Points, in no order, along strands that fork and pass close to each other.
Points whose rows are less than 50.6 apart are linked; no others are. Some points are linked to none.
k_630: [ -7 -12   2   3 -16  -2   0 -30   8  -4   0  13  -8 -23  -1 -15  28   6
   7  18 -11  15  -4   0   1  14  -3   2   0  18 -19  -9 -10   0   2   9
  -8   9  -6  -4 -14   6 -15  -3 -12]
k_658: [ -2  15   5   1  -5  -1  -8 -10  12   6  18  -1  20 -28  -9  19   7   1
   5  -4 -14  -8 -19   7  -2 -11  12   3  -9 -22  14  -7  -1 -17  14   3
  13  13 -11 -17 -20 -14  12 -11   3]
k_368: [  3  -4   1 -17 -14  -1 -12 -17   1  15  -4   5   2 -10  -3   8   8  -3
  -7  -3  -4   3  -9  18  -9 -29  12 -18 -12 -33 -12  -3  10 -13  -3 -10
  14  10 -19  -2   9   6  -4   8  -8]
k_646: [  6   0  -8   5 -10   2 -10  19   4 -10 -10   1   3  -1   4  -5  -7  -4
  -7  -6   2   4   7  -9   8  17  -6  11  11  16  -8 -17   0   6  -4  12
  -1  -8  -4   7  -3  -9  -5   4 -11]
k_891: [-15  -2  20 -29  -1  25  15  -1 -11  -1   7  11 -13   7   5 -16 -12   5
   3   4  16  11   4  19 -15  -9 -18 -26 -10   3 -18   6   7   2  -4  -3
  -6  -9  -1  19  -7  -9  10   5  22]
k_657: [ -7  -9 -12  14  -3   0  -2   9   8 -10  -3  -2 -11  28   9 -13  16  -5
 -11   5  -1   1  21  -3   3  26  15   6  -2  18  -4   5  10   7  -7  -7
 -20 -15  -2  10  23  11  -3   0  -4]
k_784: [ -6 -15 -16   5 -11  -6  11  -2  -5  -9 -12 -16  -9   5  14 -10  -2   2
   4   7  -4  -6  -1   6   1   1  11   7   3  -2  -1   3  10   7   0 -13
 -17  -2   0   4  13   6  10   3 -11]
k_422: [  2   4  -3  -5  14  10 -33  10  -1   3 -14   2  14 -12  -8  25 -16  -3
  -9 -23  -1 -11  -5 -10   9 -16   1   1   1 -15  -7 -17  -2  -6  10  13
  11   1  -3   5 -14  -9  -8  15 -12]
k_998: [ -4  -3  15  -4 -15   4   5   0  14  -1  19   9  -8   5  -9 -13  24  -7
 -15  -7   4   0  10  14  -2  13 -10  -6  -5   2 -11   4   2  -7 -12  -5
   3  -5 -10  -5  -1  -6   5  -7  -1]
k_525: [ 12 -17 -16  17  11 -23   6 -16 -10  -5 -10 -17  -6   0  16  -4  20 -12
   5  19  -7  -1  17 -18  13  27  10  15  -3  20   7  11  -2  11  -4  -1
 -12   2   5  -2  19  17 -18  -9   3]
k_498: [ -3  -2 -13  11 -15 -13   1  14   0  -1 -11 -16  -8  11  10   6 -19   7
  -7   0   4  -1  -3  -3  -1  -6  15   3  -3  -7  29  -2  19   5  -4 -23
  -5  -4  15  -6  17   5  23  -8   6]
k_713: [ -5  17  -2  -6  -4   3  -3  28 -13 -16 -15  -6  14   3   1  12 -38  18
   6   8  11  -6  -8  -9  -4 -11  -4   2  15   6   5 -16  13   7  -7   8
   0  -7  17   7 -15 -17  -4  -3   4]
k_549: [ 19  -3   0   5   8 -14  -8   2  12   7  10   0   0  21  -6  -2  22 -26
 -19 -11  -4  -3  20  -4  11  20  -9   4  -9   8   9  13  -3   1 -13   2
  15  -5   2  -8  19  16  -1  -2  10]
k_855: [ -7 -20 -16   8 -20  -9   0  -3   2  -7 -14 -12  -9   0  14  -2   1  -2
  -5  -1  -9  -3  -2   5   6  -2  16   6  -7 -14   4  -1  16   2   3 -20
 -11  -3  -5   0  16  12  19   0 -14]
k_553: [  3   3  -4   4  34   7   8 -11  -9  15  -7 -10   4  -8  -2  22  -6  -2
  14   5  -5 -11 -18  -5   1 -25   2   1   7 -13  12  14 -19  -7  12  14
   9  21   4   2 -12  10   5   7  -4]
k_592: [ 15  14  15  -1  29  -8   8   9  -3   7  16   0   5   6 -13  -5  -4 -13
  10 -12  -2   2   4  -8   0   4 -23   6   6  10   6  13 -22   0  -2  13
  20  -6   7  -3  -5  -3 -14   1  19]
k_440: [ -5   7   2  -8  13  18  11  13 -11 -12   1   2  -7  -1   7 -13 -19   5
  16   3   7  15   8  -7  -2   8 -12   4  17  19 -12  -5  -3  10  -6  12
 -12  -7  -2  25  -8 -11  -9  14   9]
k_774: [  7   7  12  -1  -7  -9  10  11   7   4  19  -5  -2   7  -8  -4  12 -14
  -3  -3  -2  -7  -1   7   0   5  -8   4  -6  -5  16  10   1   2  -8  -8
  15   2   3 -20   1  -6   9 -14   4]
k_358: [ -3   5 -13  -4   7  15 -18   8  -4  -6 -16  -4  11 -14  -1  21 -19   7
   1 -10  -1  -9  -7 -11   5 -15   7   3   7 -15  -7 -16   5   0   7   7
   3   7  -2  12  -9  -5   3  16 -16]
k_917: [ -8   7  -4 -11   3  12  21  -6  -5  -3  -5  -5  -2  -9   4  -2 -10   9
  13  14  -1  -5 -21   8  -4 -17   2  -3  -1 -10   1   6   1   1   5  -3
  -1  10   1   3 -11  -5   9   2  -2]
k_748: [  4  -6 -13  25 -14 -19 -13  11  10  -3   2 -14  -5   7   9  -8  15  -6
  -9   4   0   3  11 -13   8  25  19  22  -5  17  19  -3   2   5  -4  -5
 -13  -1   7 -13  14   4   1 -15 -14]
k_331: [  7   9 -14   0  28   8  14  10 -19  -3 -12 -10   1  -1   8   4 -19   4
  19   6   6   2  -3  -9   2   0   1  11  18   2   2   1  -7   8  -1   7
  -4   6   4  17   4   2  -6  11  -3]
k_533: [ 14   8  11  -2  14  -9  12   5   1   8  17  -2   2   7 -10  -5   8 -18
   4  -7  -6  -1   3  -1   1   5 -18   4   0   5   7  16 -12   1  -9   6
  19   0   3 -10   1   1  -6  -2  14]
k_51: [-12 -16   2   3 -31  -5   0 -10  13  -7   4   8  -7  -5  -1 -12  24   3
 -14  -2  -3   4  -1  14  -2   6  10  -2  -7  -1 -17 -10   7  -4   4 -16
 -13  -5 -18  -3   2   5   4  -1 -19]
k_314: [  6   6  17  -9  -5  -6  16  -7   7  10  22  -3   0  -7  -9  -2  14  -8
   4   0  -7  -7  -9  13   0  -7 -11  -4  -6 -16   7  18   0  -5  -4  -4
  19   9  -1 -24  -6  -7   8 -15   5]
k_357: [-10   3   3 -24   4  16  19 -15  -5   8  -4   4  -5 -10  -4  -4   0   3
  10  11  -3   4 -18  11  -8 -22   2 -16  -4 -12 -11   8  -4  -3   2   3
   5  11  -2   6  -6  -3   1   4   3]
k_337: [  2  -5 -23  10  -5 -21  -4  13 -12  -4  -3 -22  -3   4  14  -2  -6  11
  11   9   9   6  14 -18   5   9  24  21  11  14  14  -2  12   5   2 -12
 -44   7  24 -15  21  -2   0 -22  -1]
k_803: [  2  -3  -7  13  10 -14  14 -16   2   6   2 -12   3 -13   6  11   3 -12
  18   8 -23  -6 -17   0  11  -7   1   4   1 -13  24  16  -9  -6   6   0
  10  14   3 -14  -1  11   6 -11   1]
k_929: [ 16   6   4  13  39  -9  10 -21  -7  11  -4  -2   9   1 -10  14   1   1
  14   5  -9  -2  -8 -20  -2  -6 -16   9  10  -1   7  18 -29  -4  15  20
  13   8  13   3 -10  19  -9   4   4]
k_822: [  1  -1  18  -3  15   4  10  -1   2  -1  24  12 -12   9  -3 -14   7 -13
   7   2  -3  16  15   2   4  13 -22  -3  -1  19  -7  12 -12   3 -11  14
   2  -6  -5  10  -4   6  -8   2  26]
k_902: [  6 -11  -6 -14  -4   3 -12 -17   2  17 -16  13  -1  -4  -2   9   8  -8
  -8  -9  -6   9   2  13   0 -17   3 -23  -5 -19 -21  -2   0  -6  -6  -2
   7   6 -16   9  17  18 -11  17  -7]
k_170: [-28 -12   8  -6  -9  11  21 -11  -1  -7  16  13 -21  22   7 -24  11   1
  -6  16  -2   3  11  14  -5   4  -2 -15  -1  10 -12  16   5   2  -9  -3
 -24 -13 -10  14   8   6   8  -3   9]
k_276: [  3   5  -3  -6  28  15   7   0 -10  -3  -9   0  -1  -5   0   2 -15   2
  18  -1   2   4   1 -10   3   0 -10   3  13   6 -10   0 -14   4  -3  17
   2  -1   1  23  -7  -2 -10  17  -2]
k_608: [-15  -1   7 -29  -5  18  21  -8 -12   1  -8   8  -7   0   4 -16  -8  11
   2  10   9   3 -11  19 -18 -18  -6 -23  -8  -4 -15   7   7   0   0  -9
  -1   0   1  13  -8  -9  13   6  10]
k_847: [ -5  -5  14 -13 -16   5   7  13  -6  -8  -2   6  -1  17   0  -8 -11  17
 -14  -9  17 -13   3  16 -22  -6  -9 -22  -8  -3  -9  -4  16   4  -7 -18
   1 -10   6   6  -5 -13  16   5   6]
k_804: [  4   1   2   7 -25  -6 -16  16  12  -5   3   0   7  -5  -1  10  -5  -3
 -13 -15   0   2  -3   2   7   4   1  10  -9  -9  14 -17   6  -6   3  -6
  12   0  -4 -13   0  -9  17  -9 -10]
k_173: [-18  10   7   7 -16   2   5  27   0 -12  11   8  -1  34 -12 -12  -7  16
 -18   5  21  -4  12   2 -19   9   3  -9   8  21   6  -5  11   5 -10 -13
 -10 -21  16   0   2 -10   3  -6   8]
k_905: [ 17  10  14   5  33 -10   9 -15   0  11   7   2  11   1 -18   5   3  -5
  15  -3  -8  -3  -6 -14  -1  -7 -25   3   4   2   4  18 -28  -7   9  19
  21   1  13  -5 -12  11 -10  -1  10]
k_181: [  6 -18 -19   6   0 -10 -12 -21   4  10 -21   3   2 -12   7  18   8 -11
  -3  -5 -13   2  -6   1  12  -9  15  -4  -9 -22  -5  -5   2  -5   6  -8
   8  11 -12   0  15  29  -2  10 -15]
k_97: [ -8   6  13 -26 -16  13 -23   3   5  -2  -7  12  11 -15  -6   3  -3   4
 -17 -10   7   0  -8   8  -8  -8   2  -7  -9 -15 -19 -17   5  -9   3  -1
   7  -9 -11   2 -18 -27 -14   4  -3]
k_802: [-13   3   5  -2 -38  -2 -10  -3   2 -12   1  13  16 -16   6   2  -5  23
 -16   0   8  -2 -12  12 -13  -8  16  -1 -10 -18  -4 -26  17 -14  20 -14
  -5 -10 -15  -7 -17 -16   9   1 -13]
k_204: [ 13   1   6  13  15  -3   7 -35   1   1   0  13   0  -7 -12  -2  13  -4
  10   6  -9  16   5 -15   2  11 -22   2   6  14 -10   9 -23  -1   7  20
  12   0   5   0  -9  19 -16   0  16]
k_17: [  6   2  -8  16   0 -17   4   6  -5  -5   6 -13  -1  -1   7 -13  12  -2
  14  15  -4   4   6 -11   6  24   2  24  11  23  11   0  -7  12  -1   4
 -15   6   5  -9  -1  -3 -14 -12  -6]
k_365: [ -8   4 -10 -10  29  23  10  -4 -22   8 -20  -8   2  -7   0  14 -14   3
   8   9   6  -7 -19   2  -1 -33   6  -4   6 -11   0  11 -12  -6  12  10
   2  20   1  13  -9   4  11  15  -7]
k_839: [  7 -14 -17  -4   6  -1 -15 -18   0  17 -24   7   3  -5   1  19   4  -8
  -7  -8  -8   2  -7   4   3 -22  13 -16  -4 -24 -11  -2  -4  -7   3  -3
   8  11 -14   7  18  25  -8  20 -14]
k_196: [ -3   6  -9   8   2 -16   6  20   6   9   6  -9 -10  20   3  -1   4 -14
 -10   1   2   1   3 -10   9   7  16   7  -6  -5  36  17   9  10  -5 -15
  -4  -1  16 -19  24   7   8 -18  15]
k_794: [-12   5   8 -17 -26   9 -15  -1   4 -10  -3  13  13 -17   1   2  -4  15
 -16  -2   6  -1 -12   4 -13 -13  15  -5  -7 -20 -14 -25  11 -10  13  -8
  -1  -6 -16   5 -18 -18  -5   6  -9]
k_416: [ -3   4   1   5   9  -9  12  14   7   2  21   3  -8  25  -3 -13  21 -17
  -9   7  -6   0  14  -1   3  19   1   5  -2   8  12  16  -1   8 -11  -3
  -2  -6   2  -6  17   5  -4  -9  15]
k_671: [ -4   6  10 -28   1  18  -4   5  -7  -1 -13   6   5  -4  -2   3 -20  16
   1  -8  13 -11  -9  10 -14 -21  -5 -17 -12 -14 -11  -7   6   1   2  -7
   9  -1   6   7 -13 -21   2   6   6]
k_198: [-24 -11  11 -19  -8  19  24 -11  -8  -4  13  12 -21  12   8 -22  -1   3
  -1  14   5  12   2  17 -10  -4  -9 -19  -2   9 -17  12   6   3  -4  -3
 -19 -10  -8  19   1   2  13   2  16]
k_12: [ -2  16   4  -2   6   7 -19   2   3   8   6  -3  19 -21  -9  28 -10   0
   2 -13  -6 -17 -12   2   1 -19  10  -1  -8 -25  13 -11   3 -11  15   5
  18  10  -4 -11 -16 -18  12  -2   5]
k_9: [-10  -4  -1   6 -26  -4   6  -4   4 -13   3  -8   1  -8   5  -4  -1  17
   4   8  -6  -4 -11  11  -2  -2  12   6  -2  -5   3  -7  11  -1  12 -18
 -14  -2  -2  -9  -9  -7  15  -4 -13]
k_478: [ 10   1   8  13  19  -7  14 -14   0   0  15   9  -3   6  -5 -12  13 -10
   8   6 -10  13  12 -11   4  19 -17   5   5  24  -2  12 -22   6  -4  15
   9  -3  -1   3  -7  14 -13  -2  23]
k_531: [ 16   0  -9  12  18 -16   9  -5   0   8  -1 -13   2   0   6   8   0 -16
  11   1 -14  -2  -7 -11  11   5   1  10   2  -2  23  14 -12   3   2  -1
  12   6   6  -8   6  17  -3  -5   0]
k_10: [  3  -7   8 -20  -2   3  -3 -19  -6  31  -3  11  -3  -8  -6   3   9  -9
  -4  -4   3   5   1  21  -6 -24  -9 -29  -4 -21 -11  22   6  -9 -12   9
  16   7 -12 -10  17   5  -7   5   5]
k_137: [ -8 -13   0   5 -25  -6  -6 -21  15  -2   1  14  -3 -18  -2 -12  27   1
  -6   6  -9  11  -4   5   0  11   2   1  -6   7 -19 -14  -6  -4   3   0
  -1   5 -16  -3  -7   6 -10  -1 -16]
k_95: [ 23 -10   9   0  19  -2 -15 -23   1  22  -5  17   2   2 -12   8   6  -8
  -4 -18   3   6  18   1   7  -1 -27 -20  -3   2 -18  17 -10 -11  -1  15
  13  -4  -5   0  14  22 -14  11  17]
k_722: [ 14  -5 -12  15   3 -11  -2  -8   2  -6  -6  -8   0  -7   6  -5   9  -6
   6   6  -8   3   6 -11  12  22  -1  18   4  15   4  -3  -7   6  -2   3
   0   5   1  -2  -1  10  -8  -2 -13]
k_530: [  7   3  -1  -4  33  10  -7  -4  -3   7 -13  -1   6  -4  -8  17 -12  -1
   8 -12   0  -8  -4 -14   5 -11  -8   0   9  -5  -5   1 -19  -3   9  18
  12   5   3  11 -12   3 -11  16  -7]
k_315: [ 10  -4  -9   7  14  -3  10  -3  -2  -3  -6  -2  -6   5   7  -5   4 -10
   8   1  -5   4   9  -8   9  15  -2   7   6  16  -5   3  -8  11  -7   4
   2  -2  -3  11   6  14  -8   7   1]
k_354: [ -5 -10   9 -10 -24   1   3  -5   9   0   9   8  -6   2  -7  -6  23  -2
 -18  -5   4  -1   3  18  -6  -1   0 -12  -6 -12 -15   0   9  -3  -6 -19
   0  -6 -13  -5   4  -4   9  -4 -10]
k_163: [-11   1   9   3 -19   1   6  19  -1 -13   6   4  -3  33  -6 -11  -7  14
 -20   0  17 -11  10   9 -20   5   2 -17  -1   7   3  -5  15   2 -10 -19
  -6 -16  12   2   3  -8  13   1   3]
k_987: [  3   0  -3   7  27  -3   9 -18  -6  20  -4  -6   7  -7   0  21   0  -9
  11   5 -13 -11 -22   0   5 -25   1  -2   1 -19  17  22 -16 -11  12  11
  13  21   4  -9  -1  16   7  -2  -1]
k_236: [  5  -4  11  -2  17   6   6 -28   0  14   3  19  -2  -6 -12   1   8  -4
  14   4  -7  17  -2  -8  -4  -3 -18 -17   2   2 -12  12 -19  -8   5  23
   8   6   5   5  -6  17 -14  10  16]
k_776: [ -3  -1  13   3 -18  -1   7   3  17  -6  17   8  -5  -1  -6 -17  21  -6
 -10   2   1   1  -1   7   1  19  -9   2  -2  14  -4  -3 -11  -1  -4   2
   0  -3  -9  -8  -9 -10   2 -11  -8]
k_377: [  0 -11  -8  26 -25 -13 -15  10  14  -6   1  -6  -5   8   8  -9  16  -6
 -17  -4   1   2   7  -5   7  25  12  18 -12  13   8 -10   1   2  -2  -2
  -8  -4  -6  -9  10   3   7 -11 -22]
k_254: [ -2   5 -11  20  -8 -16   1  19   2  -2  10 -13  -3   7   6 -10  12   1
   5  12   6   5   7 -13   5  22  12  22   9  22  19   1   1  11  -1  -1
 -23   1  12 -16   6  -4  -7 -17  -7]
k_322: [-14  13   3   6 -13   1   4  37   1 -12   5   5   1  21  -8  -5 -11   7
 -13   4  22   4  12  -7  -9  10  -4   3  14  24   2 -11   6  13  -8   3
 -10 -19  12   1  -2 -15  -6 -10   9]
k_408: [  6  18  -2   9   3  -1  -9  14   0  -6   0  -6  14 -13  -1  10 -15   1
   5   3  -5  -3 -11 -14  10   5  -4  15  16   3  10  -8  -5  -2   3  22
   8   4   4  -3 -23 -18  -8  -4  -7]
k_579: [ 11  10  -4  -1  14   6 -12  18  -5   1  -9  -9   4   1  -2  24 -28  -1
   5 -15   1 -11  -7  -3   5 -17  -2   0  -2 -14  17  -8   1  -1   4  -2
  21   2  10  -3   4  -4  10   1  -2]
k_352: [ -2 -18 -17   5 -11 -11  -5 -13   5   1 -15  -3   0 -12  13   9   8  -9
  -1  -3 -15   1  -5   5  11  -7  15   1 -11 -21  -1  -4   9  -3   6 -17
  -1   5 -11  -3  16  20   9   2 -15]
k_486: [ -1   5  12  -3  25   9  16   8  -8  -3  17   3  -6   0   0 -15  -8  -3
  20   6   0  19   6  -6   0  11 -13   5  11  20  -4   7 -16  10  -6  16
  -2  -6   0  20 -11  -3 -13   7  22]
k_15: [-18   1  -4   2 -29  -2  -7 -15  -1 -12   2   1  12 -20   7   4  -5  28
   2   8  -5  -7 -14  13  -9 -11  24   5  -6 -16   0 -19  20 -11  23 -17
 -15   0 -10  -5 -14  -9  15   2 -11]
k_221: [  0   6   5 -20  11  14 -33   4  -1   7 -15   3  13 -10 -13  18 -14  -1
  -8 -26   6 -11  -5   1   0 -21   1  -8  -6 -20 -14 -14   0  -6   7   6
  12   0  -7   3 -10 -16 -16  15  -4]
k_981: [ -5  -2   1  -8 -11  -4   4 -17   7   9   4   2   3 -14   0   7   9  -1
   1   3 -11  -3 -16  14  -2 -22   8  -8 -10 -28  -2   3   6  -9   4 -14
  11  12 -11 -11   1   3   5  -5  -5]
k_242: [  1  -5  -9   4   7   1  -6 -26   4   2 -10   6   3 -20  -4   4  10   2
   9   6 -10   3  -5 -11   6  -1   4   0   5  -3 -15  -8  -9  -1   5   7
   5  15  -4   6 -11  15 -15  11 -13]
k_550: [ -7   7 -10  -3  -3   9   6  -4  -9 -13  -6 -12   6 -14   6   2 -20  25
  19  13  -1  -9 -15   0  -4 -13  10   8  10  -7   0  -8  11   3   6   0
 -16  13   6   6 -13 -12  11   4 -10]
k_510: [ 16 -10   1  -1  10  -8  -7  -6   5  14   7   7  -1  19  -1   4  16 -24
 -16 -12  -3  -4  23   3  14   9 -14  -9  -8   1  -1  19   1   1 -16   8
  15  -7  -6  -5  27  20   0   3  13]
k_147: [ -8   1   3   4  -9   8   7  12   2 -13   7   1 -10   7   5 -20   3   7
   1   8   6   6  14  -2  -3  23  -3   7  13  28 -10  -6  -1   8  -7   5
 -20 -12  -5  13  -5  -8  -4   2  -2]
k_238: [  0  -2  10 -23  -7   9   0  10  -9   1 -15   8   3   7   3  -2 -17  17
  -6  -9  18 -12  -2  19 -19 -18  -9 -25 -16 -12 -12  -3  15   2  -4 -17
  10  -2   7   6  -6 -15  14   6   5]
k_528: [-12  -3   5  12  -9   8   5   5   9 -12  15   6 -16  16   4 -26  17   3
  -3  11   0   7  18   3  -1  26   2   5   4  33 -10   2  -2   2  -8   0
 -25 -11  -9  11   0  -1  -3  -4  -3]
k_113: [ 20   7   0   2  30   1 -13  10  -1   9  -6  -8  11   1  -9  21 -19  -7
   2 -21  -3 -11  -3 -10   7 -10 -11   4   4  -9  13   3 -14  -6  10  11
  21   1   9  -3   0   2  -2   6  -5]
k_191: [ -1  -9  -2  20 -33 -15 -15   8  16  -4   4  -4  -1   0   6  -1  10  -6
 -17 -11  -1   4   1   0   9  17  11  15 -15  -2  14 -15   6  -8   4 -10
  -1  -3  -9 -13  10   2  19 -10 -19]
k_268: [  8   1  -1  12  13 -14   4   1   9   4  17   5  -2  23  -2 -10  26 -23
 -13   4 -10   2  19  -5   6  24  -4   7  -5  16   9  16  -8   6 -11   4
   7  -6   3  -6  15  14  -9  -9  19]
k_831: [ 10   2  -7   7  19   3   4  16  -2  -3   3   3  -6  17   7  -4   0 -11
  -2  -3   3  11  21  -7   6  18  -1   8   6  21  -2   3  -4  16  -9   5
  -1 -11  -3  16  11   9 -11   9  15]
k_587: [  2   3   3   0  -7  -5   2 -10  10   7  10  -3   7 -16  -3   9   9  -5
   5  -2 -16  -5 -16  11   4 -11   3   0  -9 -22  10   2   4  -9   7 -10
  14  11  -5 -17  -5  -2  12 -10  -2]
k_201: [  2   3 -15  17 -13 -23  -8  11  -8   0   7 -17   1  -1  12  -3   3   9
  14  14   6   6  10 -15   7  16  17  25  13  20  17  -6   3   5   2  -5
 -40   7  19 -20  10 -12  -4 -29  -7]
k_472: [  1   3 -13  13   4   3  -3  24   6  -7   4   2  -6  23   5  -9   7  -5
 -10   1   8   8  25 -11   3  27  10  12   6  26   1  -3   4  14  -7   1
 -14 -10   1   7  13   3 -10   0   3]
k_535: [ -3  17  10  -8   1  12 -19  12  -2  -4   0   3  17 -17  -7  24 -20   6
  -2 -10  -1 -16 -15   0   0 -18   3  -2  -6 -20   6 -16   6  -6  10  11
  14   4   1  -8 -24 -25   3  -5   5]
k_942: [-12  -6  19 -20 -18  22   2  -4   6  -5  13  13 -12   2  -4 -14   7   5
 -14  -7  14   7  10  15 -13   4 -11 -22  -5   5 -23  -3   8  -5  -7 -13
  -9 -16  -8  12  -8 -13   4   0   6]
k_939: [-14   5  13  -8   1  18  12  18  -3 -14  12   6 -13  10   3 -16 -12   6
   5   3   9  11  11   3  -8   8 -12  -4   8  19 -10  -2   0  10  -7   2
 -15 -14  -1  21  -7 -12   0   7  19]
k_865: [ -9  -9  -6   1 -20   0  10 -10   2 -13  -2  -6  -5 -13   7 -11   4  15
  10  10  -7  -2  -9   8  -1   1   8   7   2   1 -11  -4   7   2   7 -11
 -17   2  -5   0  -5  -2   4   1 -17]
k_730: [ -2   4  10 -30  -1  14 -33  -5   0   7 -12   3   9 -11 -11  10  -6   6
 -10 -19  11  -5  -1  12 -12 -23   4 -16 -15 -24 -18 -14   9 -10  -2  -2
  15   0 -13   4  -6 -18 -17  13  -2]
k_621: [ 15   1 -23   8  10 -14   1  10 -16  -1 -11 -22   1  -1  18   2 -14   3
  15   4   6   6   6 -20   9   9  18  21  15   8  18  -7  12   9  -1  -8
 -27  11  15  -2  23   1  -4 -11  -3]
k_973: [ -3   3  28 -27  11  13  13 -13  -3  16  19   7  -7  -8 -11  -7   3  -7
  13  -1   8   9  -1  14  -9  -6 -23 -16  -6  -2 -13  20  -3  -8  -8  13
  12   0   1  -4  -6  -9  -5   0  20]
k_114: [ -9  14   8 -21   9  20 -10   6  -7  -5 -11   3  10 -12  -6  14 -24  13
   3  -5   6 -17 -17  -3  -7 -24   1 -10  -5 -16  -4 -13   4   2   7   6
   6   5   7   4 -26 -24  -1   6   4]
k_526: [ 22  -9   2  -5  16  -3 -11   0   1  16  -1   4   0  10  -8   7   3 -17
  -8 -23   5  -2  20   8  11   4 -21 -11  -5   1 -11  12  -3  -4  -7   7
  18  -8  -7  -1  20  14  -2  10   9]
k_717: [-16  -5   3  20 -23  -2   3   2   6 -13  13  -1 -13  15  -3 -25  18   8
  -8  11   4  -4   6   7  -6  23   9   7   1  28  -3   0  -2  -3  -1  -3
 -27 -15  -3  -2   2  -9   0  -9 -20]
k_13: [ -5   5 -16  -2   5  13 -10  -1  -8 -11 -11  -8  10 -17   7   8 -17  17
  10   3  -2  -9 -10  -9   2 -10  11   9  14 -11  -9 -17  11   1   7   5
 -13  13  -1  13  -9  -7   5  13 -17]
k_479: [  2  10  -6  -4   3   5  -4  22 -10  -4 -17  -8   7   5   4  16 -35  12
   3  -5   8  -9 -10   2  -4 -21  -1  -7  -3  -9  15 -12  11   4   1  -7
  15   2  14   4   2  -7  16   2   3]
k_797: [ 16  -6  12  -1  14   2  -6 -31  -2  22  -3  23  -2  -1 -10   2   9  -6
   3  -5  -4  15   7  -3  -1  -7 -23 -25   0  -2 -15  17 -13 -12   2  21
   9   3   0   1   8  22 -16  12  19]
k_612: [ 17   0 -20   7  17  -2   3  11 -14  -4 -15 -18   2   3  16   3 -14  -1
  11   2   6   3   3 -16   6  10  11  16  15   6   9  -5   6   9  -5  -2
 -12   5   8   9  19   7  -5   5  -9]
k_487: [ -6  -2 -10  14 -11 -17  -5  17   9   2  -3 -12 -13  21   4   1  -3  -1
 -18  -1   3   1   6 -11   7   4  25   6  -7  -6  32   6  15   5  -7 -21
 -10  -6  16 -15  26   8  17 -16   7]
k_652: [ -7  -5   7  16 -23  -8   6  -3  14  -6  18   0  -8   1  -3 -18  27  -4
  -8   7  -2  -3  -4   9   1  22   1   9  -7  14   3  -1  -9  -1  -2  -3
 -11  -3  -7 -13  -6  -7   4 -17 -17]
k_50: [ 17   1  -6  20  30 -13  10 -24  -3   6  -7  -7  10  -5  -1  15   3  -3
  14   8 -13  -5  -6 -18   7   1  -5  12   8  -2  15  14 -21  -3  11  10
  12  10  11  -4  -5  21  -7  -1  -2]
k_994: [ -7  11   7  -2 -21  -1  -1  32  -3 -16  -7   1   7   7  -5   1 -24  14
  -9   5  17  -2  -2  -5  -7   1  -6   2  14  17   4 -17   9   9  -7   3
  -2 -17  11   0 -13 -20  -1  -9   7]
k_323: [  1   4 -10   6 -12  -7   1  18  -4  -5 -12 -13   1   8   7   8 -27  13
   2   1   8  -1  -5  -2  -5 -11   8   1   3  -4  22 -12  17   9  -2 -16
   0  -1  16   1   8   1  20  -3   5]

A fork is a point with three links. Follow the links from the first point to the second and name the forks in between, in order.
k_254; k_95: k_276, k_440
k_498; k_722: k_276, k_254
k_354; k_323: k_440, k_276
k_776; k_822: k_440
k_722; k_276: k_254
k_377; k_323: k_254, k_276
k_658; k_50: k_587
k_486; k_657: k_440, k_276, k_254

A fork is a point with three links, a tip a point with one. Leave the first point through the second and follow the links. Name the first fork or tip that comes.
k_173; k_163: k_587
k_929; k_50: k_365
k_630; k_137: k_440
k_797; k_95: k_416
k_422; k_358: k_170
k_487; k_498: k_276
k_657; k_472: k_254
k_113; k_579: k_196
k_528; k_717: k_630
k_658; k_12: k_713

Follow the links from the first point to the second, and from the first to the third. Name the last point that the two ways share.
k_717; k_254; k_95: k_440
k_114; k_855; k_905: k_587
k_479; k_315; k_377: k_254
k_191; k_315; k_204: k_254
k_331; k_204; k_137: k_440
k_592; k_238; k_9: k_587
k_323; k_797; k_17: k_276
k_487; k_478; k_612: k_276

Name the points in between on the shortest way along the links from the first point to the second, in order.
k_530; k_472: k_276, k_331, k_612, k_621, k_337, k_201, k_254, k_17, k_722, k_315, k_831
k_592; k_535: k_533, k_774, k_314, k_587, k_658, k_12
k_994; k_774: k_322, k_173, k_163, k_847, k_238, k_671, k_114, k_535, k_12, k_658, k_587, k_314
